Each row is a point on a landscape with many valleys, with its height.
From any point a ball rolls to the lowest of the 2 points nearest to it. It stops when none of these is lower. Distance is the straight distance between rows; heights are no part of it.
z713: [ 85 112  94 141 119 119 102 102 144  95 138 139 122 137 131 163 143 147
  90 149 165 117 113 110 114 139 115  91 133 143 177 145 101]  h=5.18
z235: [ 91 168  93 133 132 145 132 158 195 134  89 114 123 123 106 128 103 105
 124 143 125 131 150 114 162 155 142 104 160 169 117  47 146]  h=3.90
z862: [145 101  96 149  54 123 160  79  90 141 164  94 138  90 142 122 149 147
 137 104 148 160 163 133 168  88 124  93 106 129 184  77 157]  h=5.89
z277: [173 120 130 158 146 112 162 215 110 158 147 104 106 137 159 152  95 168
 172  89 114 129 109 124 130  78 180  88  80 118  80 106 160]  h=6.38
z65: [ 82 190 114 120 181 128 122 157 177 161  91 119 128  92 112 142 102 131
 121 154 112 137 145  74 169 162 156  96 148 172 123  53 153]  h=3.61
z547: [164  85 121 140  56 111 139  99  63 119 165 126 124 112 142 111 154 140
 163  95 151 128 122 134 156  56  89 119 101 121 161 151 131]  h=3.94
z954: [174 136 141 152 119 146 140  80 133 164 169 126 115 144 220 116 130 122
 162 154 129 159 130 175  86 117 121 175 112 111 139 150 116]  h=3.60
z236: [211  94 222 110 174  99 119 141  72 199 154  94 105 142 156 116 119 167
 149 132 139 170 125 137  99 102 169 169 108  83  69 191 134]  h=2.20
z440: [163 118 108 168 121  98 137 169 112 165 160  94 113 129 154 145 111 168
 156  93 109 157 130 114 129  86 167  75  61 102 105  80 176]  h=6.46
z257: [176  77 155 107 109 100 138 155  60 161 156 128 127  99 133 130 147 171
 151  90 148 136 126  87 174  57 134 113  84 140 119 113 158]  h=1.58
z116: [193 110 170 107 112 160 183 111 107 148 100 174 114 105 138  49 153 119
 159 102 160  90  98 146 161  63  95 160 147 179 108 160 149]  h=2.69
z426: [175  93 138 130  82 119 162  87  69 147 164 138 129 108 187  94 138 130
 162 102 149 141 119 153 133  58 115 155  93 124 156 144 128]  h=4.17
z590: [154 157 178  83 164 150 139 169 160 183  78 100 139 125 100  98 120 105
 119 137  96 141 150 108 166 171 172 137 177 164  74  80 167]  h=2.61
z206: [ 95 185  76 144 201 189 155 172 174 108 125  94 122 133 155 166  73 119
 128 150 100 160 115 147 110 164 185 136 119  98 113  70 117]  h=2.64
z552: [170 137 130 156  93 151 173  96 129 135 154 147 114 135 216  78 152 106
 185 143 134 127 115 182 107  75 115 168 124 132 145 157 117]  h=3.95
z666: [ 90  83  84 143  78  62  65  97 177  84 124 117 122 158  67 107 139 117
 117 117 131 107 121 102 142 130  87  46 153 120 144 160 132]  h=2.89
z690: [188  89 201 118 143  83 108 126  87 205 157 113 106 121 173 119 131 172
 174 137 156 161 124 109 118  85 147 154 101 104  93 183 136]  h=1.63
z959: [157 100 191  99 160  95  86 118  82 188 160 131 138 123 143 153 138 162
 116 140 131 156 135  98 107 139 136 163 106  87 108 148 123]  h=1.66
z994: [102 151 108 162 100 144 140  77 152  86 116 146 126 156 147 104 133  89
 128 148 126 118 128 177 104 146  92 162 152 119 153 170  73]  h=2.77
z364: [152 116  88 149 105 134 172  83  82 162 154 125 125  72 183 136 134 178
 151 127 152 155 132 141 159  83 130 104  94 129 178  90 152]  h=6.04
z258: [154 122 156 114 206 168 160 138 110 113 132 174 152  78 155 165 119 183
  96 131 163 118  65 130  90 107 110 151  76 138  99 156  96]  h=4.84
z687: [ 89 106  99 165  72  74  71  80 154  99 140 110 117 151  88 105 142 101
 121 102 117 141 135 142 110 144  99  83 148  92 154 157 129]  h=3.27
z908: [ 99 101 118 144 164  81  76 112  67  86 144 170 137 126 120 185 133 164
 130  86 140 127  82 128  80 102 105 144 106  59 122 218  98]  h=5.55
z53: [107 177  78 153 136 163 138 152 165 112 132  88 112 145 156 146  86 112
 145 148 110 167 146 163 106 168 165 117 130 105 132  43 144]  h=1.97
z656: [102 143 141  88 180 133  95 142 149 166 115 162 147  89 144 162 128 161
  96 172 144 118 118  67 134 177 136 127 122 156 136 115 110]  h=1.28
z868: [192  88 143 118  96 157 183  64  61 170 158 105 142  83 205  75 159 138
 142 120 159 162 146 170 152  74 132 162 102 111 185 121 149]  h=4.45
z827: [129  90 155  88 134 125  88 147  70 116 156  89 170 128  56 163 136 137
  56 122 107 133 161 104 141 139 127 133 130  81 109 135 131]  h=2.63
z595: [ 67 147  88 167 134  92  96 130 170  68  89 169 106 155 108 130 123 111
 151 112 147  79  63 131 118 117 106 106 153 133 131 206  92]  h=3.20
z658: [ 58 104 117 112 136  81  30 135 161 102 131 128 133 138  59 134 143 113
 107 138 121  86 136  78 131 162 117  73 138 128 138 162 131]  h=2.67
z835: [123 130 154  84 126 121  98 175 151 127 107 102 137 132  72 120 116  92
 120 126  90 120 162  95 141 168 132 115 158 148  93  81 144]  h=3.96
z627: [104 163 119 179 106 114 114 111 152 137 164 153 102 167 194 140 130 109
 165 147 126 137 129 161  77 126 126 137 111 128 147 133 109]  h=3.50
z937: [124 154 117  99 189 197 174 161 132  92 116  97 151 124 112 147  87 112
  83 130 117 155 125 151 124 170 157 160 137 100 121  90 112]  h=3.44
z209: [170  92 211  83 148 148 155 144  52 130 123 103 131 158  74 106 130 122
 106  96  93 149 146 164 128 131 145 174 122  77  68 167 149]  h=4.36
z938: [122 155 139 164  93 106 112  75 149 149 133 170 104 146 168  77 162 102
 172 146 126 133 144 142 120 127 102 166 139 136 143 154 126]  h=2.93
z81: [ 54 146  90 111 177 158 108 196 188  73 121 115 132 160  91 126  74  82
 119 147 133  88 103 129 101 164 138 129 137 137 130 130  67]  h=2.71
z469: [188 125 157 116 122 172 200 134 137 183  90 138 117  92 158  77 145 138
 159 127 152 114 115 141 167  78 141 158 144 176 112 123 158]  h=2.66
z466: [177  94 137 114  94 184 193  56  60 133 151 135 146  81 158 107 158 152
 103 117 163 150 124 162 140  82  96 167  97 122 172 128 126]  h=4.72
z395: [177 123 218  60 205 132 149 209 108 145 106 112 134 148 106 113 110 120
 117 105  91 130 105 135 122 137 169 157 124 117  48 151 130]  h=4.85
z411: [110 114 155 132 125  71  57 139 112 135 146 128 128 159 118 145 129 128
 142 109 109 126 143 108 110 139 116 114 112  90 107 143 131]  h=2.49
z606: [ 85 136 100 176 123  92  82 116 150 108 150 148 112 166 155 138 122 113
 140 130 138 127 121 138  77 138 121 101 114 124 143 130 109]  h=3.17
z305: [129 164  88 130 192 209 190 177 145  82 120 115 137 132 166 166  76 121
 113 147 114 143 103 173 102 139 158 155 104 105 120  99 104]  h=3.05
z876: [105 116 140  88 135 133 128 119 153 116  86 153 150  83  88 129 151 125
  86 154 158  86 126  85 162 144  94 123 179 186 139 125 111]  h=3.68
z505: [ 81 119 122 126 154 104  78 109 129 108 142 162 139 119 132 164 133 161
 109 141 159  98 108  95  93 145 116 122 113 126 152 181 105]  h=5.33
z581: [ 88 163 104 165 115 118 130 121 159  86 114 162 108 171 142 116 112  86
 161 127 114 110 108 183  90 129 107 148 147 115 127 171  98]  h=2.68
z289: [ 99 150 143 154 108  89  86  62 135 137 127 176 124 141 151 113 157 104
 149 125 116 145 135 140 101 157 101 167 137 103 141 174 117]  h=3.33
z125: [131 170 116 155 157 135 148  97 160 196 103 139 118  86 159 135 124 165
 141 158 143 149 147  81 179 109 149 101 141 173 136  76 163]  h=4.98
z425: [ 97 150 111 139 123 113  84 128 159 133 138 144 122 160 141 147 113 105
 124 158 129 123 142 126  86 174 130 120 131 139 135 110 118]  h=2.81
z900: [151 106 130 155 123 120 147 107  59  88 167 153 123 136 152 150 121 144
 134  85 129 139  96 164  88  87 107 161  98  64 121 195  95]  h=5.81
z159: [126 114 157 122 117  85 113 156 120 105  93 155 124 126  56 125 132 105
 148  80  95  92 116 109 163  97  99 145 142 123  73 177 140]  h=2.35
z674: [ 80 140  46 165 153 129 129 155 178  98 138 119 120 137 139 187  96 161
 109 143 171 114  83  96 129 142 160  59 125 148 174 102 104]  h=0.94
z128: [101 113 141  94 149 114  62 141 128  95 112 121 152 132  19 122 135  93
 109 121  93  98 147 113 150 153 114 128 161  95 100 168 126]  h=1.68
z283: [142 101 108 148  73  98 139  84  82  86 149 151 128 114 123 114 148 132
 155  93 150 120 103 151 143  67  71 127 131 114 156 191 107]  h=3.72
z969: [132 106 101 122 143 170 163  98  98 106 148 128 158  84 133 176 131 191
  60 132 160 153 107 134 125 130 118 138 106 114 161 132  99]  h=4.50
z622: [108 100 100 164 130  93 107  92  72  82 171 137 135 147 134 177 125 152
 104  98 138 137 104 144  78 109 105 131 103  53 142 205 102]  h=5.67
z716: [144 127 105 132 124 176 198 103 119 124 117 144 128  77 163 140 142 173
 123 137 171 125 110 128 146  83 110 126 115 152 154 117 129]  h=4.46
z626: [ 87 107  48 138 160 134 147 133 150  94 134 106 154 122 119 190 121 168
  67 137 176 120  72 100 126 144 139  75 125 135 185 130  91]  h=1.36
z604: [ 74 109  84 144  99 113 122 105 177  91 113 114 115 151 111 126 140 121
  93 163 180 104 110 107 149 136 104  67 169 168 181 134 110]  h=5.01
z98: [192 113 201  97 176 115 165 214  94 152 127  84 111 166 112 128 105 140
 143 101  79 149 116 140 117 127 181 127  95 111  49 138 154]  h=5.03
z293: [115 166  83 165  84 140 166 155 185 135 114 122 108 134 148 110 131 120
 168 140 140 113 125 134 151 110 129  93 133 178 133  69 141]  h=4.37
z428: [ 84 158  90 178  89  99 119  79 169 134 167 150  97 129 204 143 149 139
 144 147 173 141 115 144  86 122 127  94 110 171 204 113 122]  h=5.53
z810: [ 74 117 116 107 149  82  57 173 147 100 131 125 148 132  91 169 111 134
 108 132 126 103 128  81 113 159 134  83 121 140 144 126 115]  h=2.30
z845: [136 148 142 160 135 134 112  94 140 149 164 138 119 150 198 133 132 123
 138 155 123 167 140 141  66 157 141 158 102  91 135 132 110]  h=3.18
z800: [107  85 124  81 141 119  74 159 105  92 152  99 176 127  33 159 133 117
  73 120 118 103 147 101 143 139 109 106 147  97 125 144 109]  h=2.23
z369: [155 146  92 156 103 165 204  92 101 148 118  77 128 113 134 104 113 139
 127 113 103 160 180 172 178 109 176 102 128 107 131  64 185]  h=3.03
z104: [147 133 139 109 152 144 149 199 140 112 108  79 124 149 103 120  95 107
 128 104  82 145 135 133 137 149 171 119 125 120  83  76 149]  h=3.34
z355: [170 104 198  84 121 151 142 119  91 148 114 116 131 139  94  91 138 108
 106 130  91 140 173 123 142 150 133 165 153 131  91 134 149]  h=1.44
z201: [128 170 131 162  95 134 151 127 164 106  88 179 108 152 133  81 149  88
 181 134 122  91 112 160 128 106  84 160 162 160 109 163 112]  h=2.24
z580: [194  88 166 119  80 132 186 115  87 169 121  84 123 155 138  46 139  89
 158  84 101 136 172 190 151 100 161 133 131 120 120 113 187]  h=2.08
z163: [ 90  98  95 106 162  95  76 173 131 113 153  99 165 113  92 194 115 159
  80 117 137 116 114  82 125 144 140  71  99 126 138 123 125]  h=1.99
z218: [127 108 120  81 167 192 162 132  99  80 125 100 175 111  92 146 125 130
  46 135 134 133 113 153 120 146 121 157 132 119 132 135  86]  h=4.08
z929: [169  94 172 115  57 128 152  90  77 147 137  92 133 134 108  68 146  95
 128  88 108 145 180 154 148 107 127 134 133 122 127 116 162]  h=1.40
z735: [150 152 167  80 162 155 157 216 145 137  86  86 122 147  89 105 103  96
 129 109  97 137 140 123 152 164 172 135 149 156  63  75 164]  h=3.01
z892: [ 93 145 114  96 151 127  82 212 186 110 107 109 137 144  89 143  98 105
 120 123 107 116 140  88 133 162 143  90 141 162 102  74 129]  h=3.65
z521: [182  96 188  90 102 151 165 113  70 158 124  83 133 146  94  89 147  93
 107 102 106 169 183 151 147 132 141 149 140 123 120 111 179]  h=0.52
z647: [ 82 150 129 143 164  91  78 126 151 128  82 178 112 141 110 132 125 111
 158 120 105  95 100 125 113 158 124 164 135 109 107 200 111]  h=1.67
z2: [177 116 196  99 169 139 132 152  87 132 111 136 139 144 105 121 120 125
 117 122 100 137 117 138 117 133 137 172 120 100  68 169 121]  h=4.63
z349: [148  63 174  86  99  97  98 138  63 137 141 117 148 102  60 151 160 137
  99  97 121 124 160  82 175  99 101 122 133 125 117 138 153]  h=2.28
z728: [113 119  77 107 158 184 170 117 112  91 127  99 167  95 109 176 113 152
  34 146 156 133 109 133 133 144 122 122 136 110 156 123  97]  h=4.31
z417: [100 130  93 152 116  80 120 126 137  77 131 182 113 138 119 148 143 147
 146 108 152  93  69 125 124  83  83 106 130 137 141 200  98]  h=3.36
z910: [104 111 117 111 101 113 124 133 151 116 103 131 134 104  85 143 161 135
 104 129 161 101 131  72 168 127  99  79 166 187 146 118 132]  h=3.87
z870: [ 86 179 129  58 183 170 103 167 163 138  89 118 163 102  96 124 114  99
  95 154 119 113 145 100 149 196 146 145 158 151 129  88 107]  h=2.91
z461: [113 162  81 181 127 129 134  90 165 164 133 162  96 103 204 164 140 160
 151 158 156 148 122 126 119 123 144 103 109 160 182  79 135]  h=5.34
z942: [151 167 105 151 113 165 187 123 162 151  93 120 111 122 163 112 127 119
 150 150 127 127 137 152 158 118 143 141 147 165 124  82 151]  h=4.12
z697: [114 138 123 173  89  70 100  46 116 125 180 144 120 138 184 126 160 125
 139 122 137 162 139 150  80 123 105 131 107  94 190 165 117]  h=5.85
z988: [138 158 151 168  75 114 133  94 168 150 112 179 103 141 157  61 150  81
 200 122 109 104 130 161 136  94  98 160 147 162 128 154 123]  h=2.55
z131: [169 117 115 123 123 174 184  64 104 131 143 157 131  65 183 121 149 171
 120 142 180 145 108 151 129  91  94 157 105 139 171 133 129]  h=4.64
z653: [ 70 158  70 170 114 107 107 137 173  63  90 150 106 178 104 116 100  82
 153 116 124 103  83 176 112 145 103 135 168 104 125 172  91]  h=2.96
z416: [ 74 174 124 161 155  87  67 147 193 124  93 194  90 165 143 119 118  87
 186 130 109  88 105 131  91 147 128 142 139 140 103 168 117]  h=1.17
z205: [121 143 136 136 149 146 114  78 127 120 144 147 138 133 175 151 124 133
  97 166 130 149 142 144  78 183 122 171 120 103 152 140 101]  h=2.76
z545: [ 33 148  84 106 168 126  72 171 197  81 123 143 127 163 100 124  95  88
 122 144 139  80 109 117  87 184 146 115 134 151 156 153  84]  h=2.25
z27: [160 140 135 140 147 100 146 190 123 165 144 136  93 123 173 155 119 171
 182 118 146 139  85 104 119  76 160 107  87 142 105 106 147]  h=6.31
z584: [151 114 152 104 111 153 152 167 104 100 129  92 128 163  99 107 107 101
 114 100  94 130 141 159 133 136 152 146 132 106  99 109 140]  h=3.69
z250: [127 141 151  95 146 153 137 156 140 107  97 156 136 130 100 121 119 103
 103 142 117  99 121 115 138 136 107 153 146 158 109 148 104]  h=2.19
z569: [157 152 111 156 145 156 181 166 139 143 123  94 122 141 168 150 100 145
 154 125  97 163 123 153 129 127 180 118 101  96 110  78 157]  h=6.68
z664: [188 148 134 151 105 198 198  81 148 144 125 149 120 106 209  84 159 120
 165 146 153 120 122 210 111  93 115 173 122 148 146 130 125]  h=3.86
z279: [ 99 119 125 132 166 112  92 100 101  94 125 184 135 119 127 161 133 151
 126 118 149 106  81 118  89 118 104 137 113  94 134 205  90]  h=5.44
z641: [112 162 117 157 124 126 125 183 159  74 124 135 110 192 130  98  85  62
 175 131  84 122 128 174  90 151 135 166 142 113  79 123 111]  h=3.52
z764: [ 82 137 126 145  91  80  67  47 133 112 131 150 138 141 109 110 138  92
 125 132 114 144 146 148 107 179 100 130 152  96 161 168 121]  h=3.71
z87: [158  68 164 100  89 117 124 136  68 117 131 107 137 128  56 122 151 123
  99  89  98 141 170 126 165  97 127 127 123 110 100 140 166]  h=2.65
z313: [101 144 138  52 177 178  99 149 143 111 114 102 171 117  74 116 120  96
  84 163 112 119 156 119 124 210 135 169 159 116 140 110  97]  h=3.41
z945: [114 110  74 164  72  79 134  92 129  77 132 143 120 150 106 121 155 131
 143  98 155  97  76 133 142  86  76  91 148 131 159 193 108]  h=3.51
z108: [ 86 159 111 114 159 143 108 185 186  79 111 134 120 180  99 104  84  62
 148 140 102  96 127 147 100 154 138 153 157 142  89 108  99]  h=3.13
z264: [160  82 112 137  66 126 136  91  70 125 175  95 137 122 119 144 133 146
 106  95 132 160 154 131 133 119 121 113 108 109 158 110 140]  h=5.71
z48: [118 151 159  74 183 152 116 171 154 133 107 142 160 109 108 130 125 108
  98 156 111  99 132  97 150 165 130 151 148 170 101 120 109]  h=2.50
z446: [ 94 116 143  83 138 146  94 103 140 119 107 148 165  92  72 131 153 131
  70 168 143  85 134  96 136 167  84 139 160 148 135 151  85]  h=3.45
z518: [ 77 125  68 165  76 106  89 130 194 110 113 105 110 146 105 119 135 127
 107 143 162 120 122 118 131 142 109  50 147 180 170  96 125]  h=4.83
z155: [136 114 144  99 101 132 116 121 117 143 116  98 149 114  91 132 134 118
  98 121 120 133 178  96 157 150 129 123 150 146 128  82 154]  h=4.29
z923: [180 114 130 134 100 150 203 115  92 183 121  85 126 125 147  86 128 122
 146  97 111 154 174 179 164 114 176 110 126 114 128  83 192]  h=2.59
z319: [ 76 147 156  97 204 107  54 168 151 163 131 143 148  97 123 173 126 146
 113 159 130  87 122  52 114 174 141 117 112 148 133 120 118]  h=1.72
z84: [157 111 163 123  95 128 153 117 104 137 123 164 122 117 134  91 150 136
 158 117 136  98 121 122 151  67  97 145 137 149 113 167 145]  h=2.37
z551: [165  82 137 136  88 106 139 125  50 119 182  88 133 140 122 156 117 144
 110  76 118 165 149 136 106 102 131 121  80  68 115 131 137]  h=5.52
z588: [146 166 114 160  99 186 180  87 171 120 116 148 109 135 191 106 143 104
 145 174 147 130 124 192  94 134  96 169 136 147 138 138 105]  h=3.53
z366: [167 135 113 144 104 121 151 140 146 195 116 143 110 101 182  90 135 140
 202 128 153 113 115 117 168  59 143 117 117 186 139  99 166]  h=1.96
z536: [ 91 102  71 110 176 125 121 152 130 108 147  96 166 107  94 200 120 173
  62 119 159 116  99  81 147 146 137  61 122 132 155 118  97]  h=1.69
z906: [173 107 159 104 108 163 170 127  65 106 131 111 142 156  90 107 132 103
 101 101  96 142 145 187 124 133 130 181 127  89 101 150 130]  h=4.02
z379: [131 183  94 173 160 143 157 111 190 186 117 148  96 100 189 136 124 165
 160 184 139 134 116 111 139 116 167 115 133 163 136  76 140]  h=5.16
z711: [165 102 136 131  90 108 145 146 105 166 128 121 126  99 141 124 136 150
 167  97 133 134 141 101 179  74 138  90 100 157 119  87 177]  h=1.18
z924: [142 115 186 121 106  76  52 140 115 161 147 108 127 155 104 122 126 114
 141 121  90 149 158 109 113 162 134 137 131  91  76 121 146]  h=2.90
z404: [ 81 166 114  94 192 142 106 185 170 134 110 106 150 101 113 155  99 123
 110 150 104 125 128  81 135 192 162 115 142 151 134  78 113]  h=3.30
z199: [112 126 119  71 165 202 149 157 115  90 122  86 173 119  71 127 108 104
  66 143 123 132 133 144 122 179 140 165 157 115 136 115  99]  h=3.80
z18: [186 121 204  74 150 154 143 144 123 182  85 102 129 142 102  78 136 106
 116 133 100 144 156 122 157 154 158 165 168 151  89 118 170]  h=2.07
z531: [ 87 105 138  87 147 137  73  94 115 108 141 134 166 104  82 144 152 125
  70 155 137 106 153 108 114 177  95 143 141 109 161 165 100]  h=3.12
z792: [134 156  97 157  62 165 184  92 145  97 123 122 116 143 157 103 129  86
 129 154 131 131 141 198 109 139  96 153 150 132 155 125 101]  h=3.19
z820: [157 115 123 151  87  86 116 160 129 176 139 125 104 126 153  93 134 144
 190  94 137 120 130  94 160  67 140 101  95 173 114  97 158]  h=1.55
z985: [168 110 194 130 145  73  69 100  94 192 176 118 111 129 177 131 132 158
 166 148 139 173 145 102  89 126 139 155 111  77  94 162 133]  h=0.92
z30: [ 85 157  53 169 113 141 129 131 184  95 141  95 107 158 160 144 103 111
 123 153 138 145 137 174  96 157 152 108 124 135 161  72 129]  h=1.16
z848: [115 128 114 132 149 159 132  67 130  92 150 151 134 120 158 154 138 148
  83 169 166 140 118 152  85 151 105 148 120 121 174 155  86]  h=2.34
z948: [155 120 131 112 176 168 158 115  94 123 154 146 149  81 167 188 120 192
  99 140 152 148  94 126 107 120 135 155  83 108 129 142  92]  h=4.69
z405: [153 131 113 146 122 136 166 161 112 134 135  78 123 136 128 149  87 154
 131  97 103 161 148 122 139 119 170  96  93  97 113  70 168]  h=6.57
z655: [105 130  89 167  71 108 124 117 179 144 124 127 116 114 140 124 141 131
 151 133 161 121 133 105 147 115 112  76 142 187 170  72 145]  h=4.59
z763: [166 104 181 114 137  97 142 197  83 131 152 107 108 181 116 135 102 133
 149  82  83 141 116 134 114 110 160 122  81  76  57 145 141]  h=5.19
z158: [141 170 115 126 143 182 182 114 155 130  97 112 123 117 142 129 118 130
 115 139 130 149 143 133 139 150 152 135 144 133 128  85 151]  h=3.84
z75: [140 161 129 152 107 115  93 157 187 174 121 111  99 175 153  91 124  88
 183 158  96 146 146 146 112 144 160 129 143 156  93  71 154]  h=4.09
z548: [152  72 176  93 120 102 116 121  71 147 154 148 137  84 104 146 163 164
 118 118 143 127 120  83 174  77 101 126 114 137 129 142 147]  h=1.95
z300: [135 133  98 132 104 146 169 108 128 135 110 142 122  93 136 137 142 157
 113 133 171 126 123 108 166 103 104 102 149 179 168  93 133]  h=4.28
z815: [ 53 119 134 103 170  99  33  85 141 118 143 152 140 104  81 136 152 134
  87 163 135  69 142  92 130 187 104 118 136 112 177 193 106]  h=2.70
z760: [128 128 127 139 102 142 140  66 120  88 114 162 123 132 129 108 146 119
 125 140 134 112 125 160 110 116  78 167 146 119 137 179  90]  h=2.36
z58: [ 92 159  45 172 124 149 153 130 165 104 134 109 115 129 142 163 105 143
 116 148 138 131 115 132 129 144 147  74 127 142 159  84 127]  h=0.31
z694: [107 166  90 145 107 127 104 163 198 131 108 104 106 156 136 119 114  91
 152 147  96 140 153 133 117 163 142 109 144 163 119  42 149]  h=4.23
z167: [ 80  96 107 123  98  92  64 122 164  92 120 113 137 151  56 125 146 110
 105 129 129 108 133  97 135 152  95  81 170 145 134 150 114]  h=2.56
z931: [ 66 168 124 123 174 110  76 171 184 114 107 169 127 155 117 132 107 100
 149 146 126  81 112 107  92 164 133 123 133 151 121 148  98]  h=1.71
z79: [182 102 159 144 128 128 171 137  59 102 156 127 115 157 160 123 126 136
 158  80 108 144 114 186  99  79 135 163  77  66 101 194 124]  h=5.96
z881: [173 115 158 133  73 132 156 122  82 129 142 125 129 141 121  96 139 114
 150 101 111 134 141 140 144  94 113 139 125 128 117 136 140]  h=2.00
z671: [139 139 150 117 129 119 103 139 149 159 118 129 130 145 136 127 129 113
 137 148 119 139 143 112 125 147 134 142 131 145 109 106 130]  h=2.32
z442: [138 168 131 131 159 153 160  91 141 184  87 122 123  85 123 107 132 156
 121 138 116 148 159  89 197 111 152 109 152 151 133  59 175]  h=4.80
z648: [114 134 103 162  76 104 129  64 130 123 172 145 108 128 185 128 163 119
 143 139 166 134 127 158 100 112 100 120 119 147 204 132 109]  h=5.69
z242: [142 136 163 101 168 142 118 131 123 182 119 143 145  97 145 149 135 159
 113 159 135 140 127  90 135 155 141 152 121 129 123 109 137]  h=1.77
z59: [104 130 132 116 127  96  87 156 146  84  91 128 137 142  53 109 115  94
 134 107 107  91 126 104 145 136 105 120 169 127  90 161 132]  h=2.09
z324: [148  87 195  80 161 121  87 138  68 154 157 115 152 117 100 160 133 148
  82 132 111 147 152 105 128 148 136 147 111  80 101 145 133]  h=2.22
z401: [155 168 110 139 151 194 212  93 106 139 105  89 124 107 135 120 116 136
 100 144 101 163 164 155 162 133 161 114 140  97 132  69 164]  h=3.46
z232: [129 110  91 149 108 108 141 113 106 143 165 132 121 100 169 162 139 181
 157 122 152 153 114 111 136  92 124 105  82 132 178 106 143]  h=6.16
z634: [117 123 117 152 129 144 129  52 116  89 133 178 133 112 155 130 151 148
 102 152 159 121 108 155  82 127  87 162 125 112 157 195  80]  h=1.94
z840: [177  86 162 138 101 105 146 165  52 126 171  96 120 160 138 136 114 146
 138  56  93 156 131 146 108  97 150 112  70  68  87 137 139]  h=5.35
z496: [101 134 126 145 151  90  72 126 117 115 124 163 133 149 112 143 121 114
 150 110  99 115 118 124 105 157 120 158 131  77 100 173 122]  h=2.06
z877: [126 164 129 163 103 113 110 163 182 124 117 132  98 198 143  87 112  78
 185 148  82 130 135 165  97 142 145 143 145 136  91 103 135]  h=3.81
z749: [119 127 104 131 101 152 175 146 154 120  87 119 129 111 100 126 128 122
 107 134 154  98 135 100 174 123 107 108 167 182 138  87 132]  h=4.07
z45: [138 157 141 130 135 133 151 149 148 100 104 179 122 151 127 119 122 115
 141 133 117  93  86 144 120 118 108 160 136 152  89 158 100]  h=1.90
z615: [155  91 183 104  92 101 122 126  80 131 100 137 130 121  51  93 154 110
 139  77 100 110 153 115 180  91 102 146 157 118  89 170 159]  h=2.62
z431: [ 67 132 157  88 178  91  23 125 136 149 144 172 134 104 116 158 155 153
 109 164 137  70 135  66 105 179 131 116 119 117 156 168 118]  h=2.21
z494: [142 125 107 151 136 107 135 152 122 157 148 151 115 117 167 171 120 172
 159 130 153 136  97  88 122  87 124 103  92 150 137 113 131]  h=6.25
z911: [136 138 137 119 100 140 145 107 136 167  96 106 141  94 111 112 129 129
 107 134 116 156 179  99 183 148 140 110 168 150 123  55 181]  h=4.54
z177: [174 143 129 144 137 140 180 128 135 201 102 127 108  91 168  87 137 163
 174 118 138 126 127 116 183  79 170 116 128 172 121  93 182]  h=2.29

Call two points neighbours if one is among the 2 nearest of the other. Go from one point of each pair to the other, from neighbour to neighbour, staying as low as possible. Name the highest point that can't be avoided.
z634 and z58 -> z694
z711 and z634 -> z569
z634 and z656 -> z627
z58 and z167 -> z658
z656 and z416 -> z924
z521 and z128 -> z116
z634 and z581 -> z994
z58 and z45 -> z764
z985 and z128 -> z827
z711 and z985 -> z87

Where does a ball stop that starts at each point below?
z131 -> z656
z27 -> z521
z713 -> z521
